Points, in no order, along strands that fork, close into loops and pass close to each other.
Two points are linked if the straight distance between their rows is under 88.5.
masu: [  0  32  -6  -1  -6  19  21  -5 -45 -27  14   4  14  16 -10  19 -26  12
 -41 -16   5  18]
nodu: [-14 -12  -6  32   7 -11  28 -17  44  15  -4  11  36  -1  19 -47  37  11
   5  18  15   3]
Lonek: [-24 -28 -36  17 -10 -28 -28  87  -2  42  -5 -23 -13 -20 -46  -3  15   0
  10 -35 -46 -36]
donag: [ -2 -39  18  37 -27  11 -14 -39  35 -13 -44  14   3   9   5 -14   0 -47
 -29  -6  -7  10]
nakeb: [ 11 -15  28 -12  26   1   6 -37 -14  14  18  21 -12 -37  -4  39  -9   3
  -8  -9   6  28]
Suba: [-11 -11 -58  46  29  -4 -17  27  30  13   6  24  15 -25 -21 -62   8  23
  23  -4  14 -12]
dufek: [  8 -20  -3   3  27  14  33 -61 -13  17  29  14  -4 -53   9  38 -24 -19
 -41 -13  18  20]
kopon: [ 28  -3   5  -7  30   1  13 -16 -23 -10  20  44  -4 -29  -2   1   4  -8
  27  -1  20  34]
tebu: [-14 -24  11 -11  43  24  43 -61  39   6  45  17  -2 -34  24  -4 -17   7
  -3  16  46   5]
kun: [-34 -40  -8 -27 -35  -8 -45 -47  38 -22 -13 -20  25 -41  26 -15  37 -35
 -23  38   4 -29]
buduz: [-33  -6  24 -38 -16  13  -8 -55   5  -1 -19 -11  -7 -40   6  37   8 -56
 -56   2  25  12]
miv: [-17  -9 -16   4  66  -5  59 -20  14  25  44   9 -13 -19   8  28 -68  36
   0 -47  16  23]
dasav: [-24  -4  25 -31 -10  15 -12 -43  13  16  23 -20  -9 -28  10  64 -22 -29
 -56 -15  37  37]
nis: [ 20  23   8 -26  -5   8   0  24  -7  -1 -61  19   2  -1 -20  20   3 -32
 -12  -7  -8   5]
pamog: [-11   5 -22   7 -33  -9 -49   8  23  -1 -28 -16   3 -10 -27 -17  24 -61
 -18 -11   8  11]
Patez: [ 26  14 -30  17  25 -22  16 -19  15  -1  14   9   0  21 -28 -27   4  -7
  22  24   7   1]
niz: [  5  -1  18 -35   6   3 -10 -24  26   3   4 -11 -13 -22  22   8  10  21
 -24  25  31  21]
Vafa: [ -1   9 -37  36  12 -22 -47  26   2  -8  -9  31  14 -29 -17 -28  20  21
  36  -2  10 -12]
zaz: [-20 -26  22 -26  -1 -10 -18 -49  30   5  48 -12 -21 -34  39  43 -30 -16
 -28   8  41  21]
laras: [-20  45 -47  21  21 -13  25  42 -14 -24  23  -6  12  28 -16 -23 -11   4
  52   7   4 -42]
bano: [ -5   7   8 -34  -6  -6 -35 -14 -21 -10 -17   1   8   4  -5   2   7  19
 -15  15  13  19]
sur: [ 16 -17   7  -6  41  17 -15 -44  18 -16 -39  -2  12 -16  -1  19  -8 -15
 -32  13  29  -2]
nas: [ -9 -29  12 -39  51 -14  40 -37  17  41  20  11  -6 -10  19  22 -19  52
 -17   4   1  36]
Vit: [ 12 -42 -22  39 -17 -18  16  -3  36  12 -11 -10  23  -9  13 -70  44 -13
  -5  -3  -6   5]
mopid: [  8  35   5 -24  20 -22  55  13 -18  -4  67  28   3   8  17  24 -29  37
   0 -22   5  12]
kura: [ -6  17   7   8 -62 -13  -2  32 -12   3  -4  -2  15  10 -18 -26  30 -15
   5 -10 -20   7]
toded: [  2  23 -62  25  -8 -27   3  78  15 -10  -3  -4  27  12 -18 -27   2 -17
   9  -7 -17 -21]
nanan: [ -8  37  -8 -14   7 -14  23  41 -16 -17 -27 -21   3  49   6  18  -9  25
   4  29  -6 -38]
kori: [ 30   5  27 -12   8 -29 -20 -20  17  -7  17  41  -1  15   2 -12  13  21
  20  13 -10   3]
Likof: [  6  -7  30 -10 -22 -11  12 -35   4  20 -15  -7 -30  21  28  27   2   5
 -49 -12  11  38]
lofi: [ 10  30  -2 -20  27  -6  30  29 -42 -27   7   3 -13  41  31  33 -30  41
   7  -1  -9 -27]
bibu: [  2  14  12 -22   2  32  23  14 -29  22 -28  -1 -18   5  -9  25  20  15
  38  26 -10   6]
Safu: [ 23  17 -37  37   4  26 -21  29  14  11 -19 -19 -27  28 -30 -20  -3   0
  25   1 -20 -38]
zop: [  4   8   8  -4  36  15  35  -5 -35  14   8  11 -12   3  -7  -4   3  38
  45  28   1  -6]
tolib: [-19   1  -1   7 -44 -13 -41  -5  21  -5 -37  20  24 -29   1 -10  32 -35
 -39  -6   8  -5]
bemi: [ -3  24   8 -25  -3  25  24  48 -68 -37   4  18  -7  15  33  33 -36  14
  16  -8 -34 -27]
tun: [-24 -34  22 -10 -22 -11 -11 -61  20 -11 -17 -28   3   1  24  15   7 -36
 -44  16  28  -5]
mizun: [-28 -14   3  14 -29  -8 -24 -39  16 -13   0 -31  15  -6   9 -21  27 -19
 -28  32  38  19]
Mana: [-19  50 -10  -7 -39 -21 -25  74 -14 -17  -7 -20   6  22 -27  12   5 -42
  34 -10 -33 -43]
biz: [-13 -27 -33   3  14   4 -12  71 -20  -7 -12 -24  25   4 -31 -40  -1   2
  50  -9 -41 -14]
Tus: [ -9  18  19 -13  -7 -20 -13  32 -12  -8 -23  11   9  20  20  -1  12  32
  10  -6  14  32]
felo: [ 26 -17   7  22  16  14  28 -49 -10   2  30  16 -19 -18  10 -27  10  -6
  26  14  14  20]
Mapi: [ 26   4  -1  -9  28 -24  33 -23  23  -8  -4  16   2  25  -3  -3   3 -20
 -27  25   7  18]
mifak: [ 11  23  -6  31 -25  10  16  60 -33  11 -34 -27  -1  36 -13  -3  12 -16
  33  -7 -42 -40]
Gedam: [ -6 -32   1 -15  35   2  17 -51  40  30  80  12 -10 -36  33  18 -52  41
 -19 -36  -1  30]
Gaf: [ 24  13  34 -19 -29  12   2  -8 -19  13 -27 -17 -38  38  19  15   4  21
 -30   4  -2   8]
Lut: [ 27  -2 -23  25   2 -11 -32   5  47  -6   3 -18   8   4 -29 -23   6 -61
  -2   4  14   8]
bivo: [-19 -39 -55  47  20   6 -29  62  47  24  26   0  14 -22 -44 -36  -6  12
  23 -12 -15 -32]
miga: [  8   9  -2  -5  -1  38  -7  35 -20  -4 -31 -22   7 -18 -20 -22  11 -28
  34   4   4  11]
Lugik: [ -8  41  -4  -5  -4   5  10  56 -38 -32 -10  35  -2   6  39  25 -22  -5
  48   9 -37 -48]
Nat: [  7   1  24 -75   4   4 -27 -38   3  27  12  -5 -10 -29   0  36   4   5
 -28  22   2   8]
moza: [ 29  15  12 -40   6 -16  23 -10   5   1 -18  21   7   0 -23  21   1 -28
 -35  10 -18  10]
nubu: [ 17  42 -12  -7  28  -3  24  17   8 -14  42  12   1  23 -23 -40  -6   2
  48  19  21 -23]
safi: [ 31  22  18  -7  -7  21  10  15   1 -10  -9 -26  12  -5  -1 -19   7  -9
   3   0  25   8]
Kap: [  3 -21 -44  57  -5  24 -16  43  10  34   8 -28  -2   0 -43 -27   1  -1
   3 -15 -30 -29]
zenu: [  7  49 -30  20  -9  22  10  25 -54 -32  24  -4  14   2 -15   8 -12   9
  -7   6   9 -20]
Soka: [  4  41 -34  23  -3  11  18  49  -6 -23  14 -16  42  12 -26 -18  -3 -14
  17   4   7 -22]
Bam: [  1 -28  33  -6 -28  10 -19 -63   9  -5  -1  17 -26  19  16  24 -15  -1
 -50  -6 -13  14]
lese: [-23 -65  26 -24  -1   7 -16 -84  12 -21  11   0   5 -33  30  23  -7 -15
 -33  28  10 -10]
Gosog: [-13 -25 -34  23 -11 -36 -12  73 -26 -13 -25 -19   0  23 -18 -23   8 -15
  43 -31 -49  10]
zere: [-12 -35  58   7 -23  25  -1 -35  28   1 -40  23  19 -20  14   5  14 -25
 -17  -6   4  10]
labe: [ -7  35  22 -26 -26  11   1  25 -30   7 -45   8 -22   9 -12  32  11 -17
  23  -8 -26  -7]
buv: [-10 -24  20 -26 -40 -12 -38 -44  18  -3 -35  12  28 -39   6 -22  46 -21
 -47  11 -16 -22]
bafep: [  3 -35  12 -34  10 -23  -3 -52  32  12  68  13 -17 -47  59  32 -33  14
 -35 -21  17  17]
Disiv: [ 31   4  35 -18   1  31  19  -7  -9  21  23  -8 -33  27  26  12 -13  42
  -5  -6   9  12]
pusa: [  4  -2   8 -30  58 -29  34 -21  -9  11  19   1  -5  24  11  42 -30  53
  -8  -1   4  15]
Nugo: [ 11 -56  26   2  14   2 -15 -67  10 -21   4   5   7 -16  -2 -15   9   0
 -11  29  -8  -1]
gezip: [-36  -2  12   8  28   2  25 -26  39  12  -3  28  26  14  18 -17   9  34
   9  21  24  23]
bub: [-22 -10  44 -19 -22  28 -15 -10   7   7 -52  12  20   3   9 -20  14  -4
  -9 -16 -12  25]
mopo: [-12   9 -20   2 -49 -29  -1  67 -36  -8 -30   3  -4  12   4 -22  22 -13
  26 -21 -35  12]
pep: [  9  32 -17  -1 -22 -30 -41  56 -22 -21  -6  13  -4  10 -17  21   2  -9
  51  -3 -28 -22]
Fet: [-12  29 -19  16 -19  18   7  79 -12 -16 -16   8 -14  12  37  -3  -2  -3
  70  -4 -25 -45]
rer: [-22  16  16  17  10   8  11  22   3 -19   2  18   4  39  25  -1 -16  50
  23 -19  24  16]
kedu: [-15 -13 -21   3 -20  -3 -36  66 -21  35 -34 -37 -19  -5 -45  -9  27 -19
  45 -24 -50 -26]
Risez: [ -2  12   8   3  26 -14  -4 -17 -14  15  38 -26 -13 -40  18  53 -40  35
 -41 -40  44  15]
Sunoz: [ -8  25 -19  -5  -9 -27 -10  35  -4  -1 -45 -43   4  33 -21  15  20   0
   8  21   7 -13]
saran: [ 16   3  38  47  -5  22  18 -48  14 -12  30   4  -1  28  -9   7 -13 -22
  -2  -1  18  13]
moru: [ 16 -28   7  25 -24  12  -4 -52  28   2  -9  24 -30  14  32   0  -2 -26
 -37  22  -2   7]
Rago: [ 25  -6  27 -19  16  30  12 -15  -7  -6 -41 -25   7 -11   1   7   6 -12
 -25 -12  30  20]
burok: [ 18 -13 -23  20 -19  44 -39  -8  11  -1  -1   2 -17   4 -13 -40   4 -12
   4  12 -11   7]
Sem: [ 11 -32  29   7 -10 -21 -23 -41  16  -6   7   3   7  17  -1 -31  28  13
  11  17 -22  -1]
vul: [ 14  21 -18   4 -12 -30 -15  15 -33   4 -39 -13 -23  -3 -14  16  30  -9
  23  28  13   4]
kize: [ 12  -7   2  22 -27  41 -29   9 -34  -7 -21  33 -26   9   0 -11   0   6
  17  -7 -11   8]
Sep: [ 28 -11  -6  38   1 -18  12 -54   3  -1   8  10 -20 -17  28 -35  29   6
 -12  24  23  -1]
borab: [-19  -6  13   0  26  23  18 -33  38 -12  13  25  33 -27  45 -22   7  24
  -7  20  54  13]
nuf: [ -2   1 -26  -4 -21  13 -39  37 -15   7 -37 -30 -14  -3 -36 -25  11 -25
   7 -16 -11  -1]
timam: [ -2  20  16  -6 -26  34  -6  24 -27  10 -21 -25  16  19 -39 -12  17   3
  20   0 -46 -39]
baf: [ 27 -20  29 -21  38  24  10 -33  -7  10   4   6 -11  18  13 -14  -3  47
  19  12   5  17]
muta: [  4  34 -34  -1 -12 -37  10  71 -14 -29 -12  -6  15  38  18  -3  -1   5
   8  -4 -27 -40]
misu: [  4   2  18 -47  15   9  11 -31 -18  37  31  -5 -19 -29 -13  63 -19   8
 -27   1 -17  17]
Taru: [ 12 -17 -19  41 -32 -21  -5  15 -16  15  -6  -9  24   0  -8 -40  33   7
   2  -2 -16   3]
mupas: [  5  24  13 -38   6  -8  24   8 -42 -18  58   3   7  16  -5  37 -38  16
 -34 -23   2  19]
Turu: [-17  10  33  27 -39  15 -11 -25   9   1   8  -7  10  17  -6   0  10 -26
 -19   1  20  13]
matod: [  5  27   7  -3  -7 -13 -32  17  -5 -19  16  36 -11  24 -21   4  -8  23
  38  10 -18  -1]
dip: [ -6 -25  11 -29  12   4  -9 -46 -19  23  29 -40 -17 -51  21  53 -27  12
 -47 -40  24  33]
linod: [  0   7   7 -14  36 -30  42 -15  -6 -16  26   1  -2  51 -17  12 -17  18
  -6  12   6  26]
bibif: [-14  15  21  28  39  17  37 -19  18   3   0  27   9  19  12  11 -14  26
  22  -8  38  11]
bepal: [ 12   2 -59  36   7 -33  17  90 -17  -8  -1  -5  15  -6 -16 -29   2   8
  32 -17 -42 -60]
Nur: [-27   0  -8   0  53 -11  35 -63  40  36  72  16 -29 -18  13  17 -50  38
 -12 -22  32  10]
suz: [  4 -34 -12  45 -11  29 -36   8  34   6   5 -27   7  -5 -35 -58   9 -18
   4  -1 -19 -20]
Nipa: [-24  14 -22  11 -36 -16  -3  83 -16  -4 -24 -48   5  17  -4   5  -8 -30
  25 -17 -49 -64]

A piece is all that can be reached along the links. How many separate loops has the piece of each point below (a circle has one, a figure eight two, a Y none), and how many tips (points with one link)?
zaz | loops 0, tips 4
donag | loops 0, tips 6
kedu | loops 0, tips 4
nodu | loops 0, tips 4
burok | loops 0, tips 3

A fork is a point with three links, a tip a point with one. Leave the first point through the second and follow the links. Name the first fork or tip that comes.
bibu; zop | bub
mifak; Nipa | tun
lese; Nugo | timam
bub; zere | Mapi
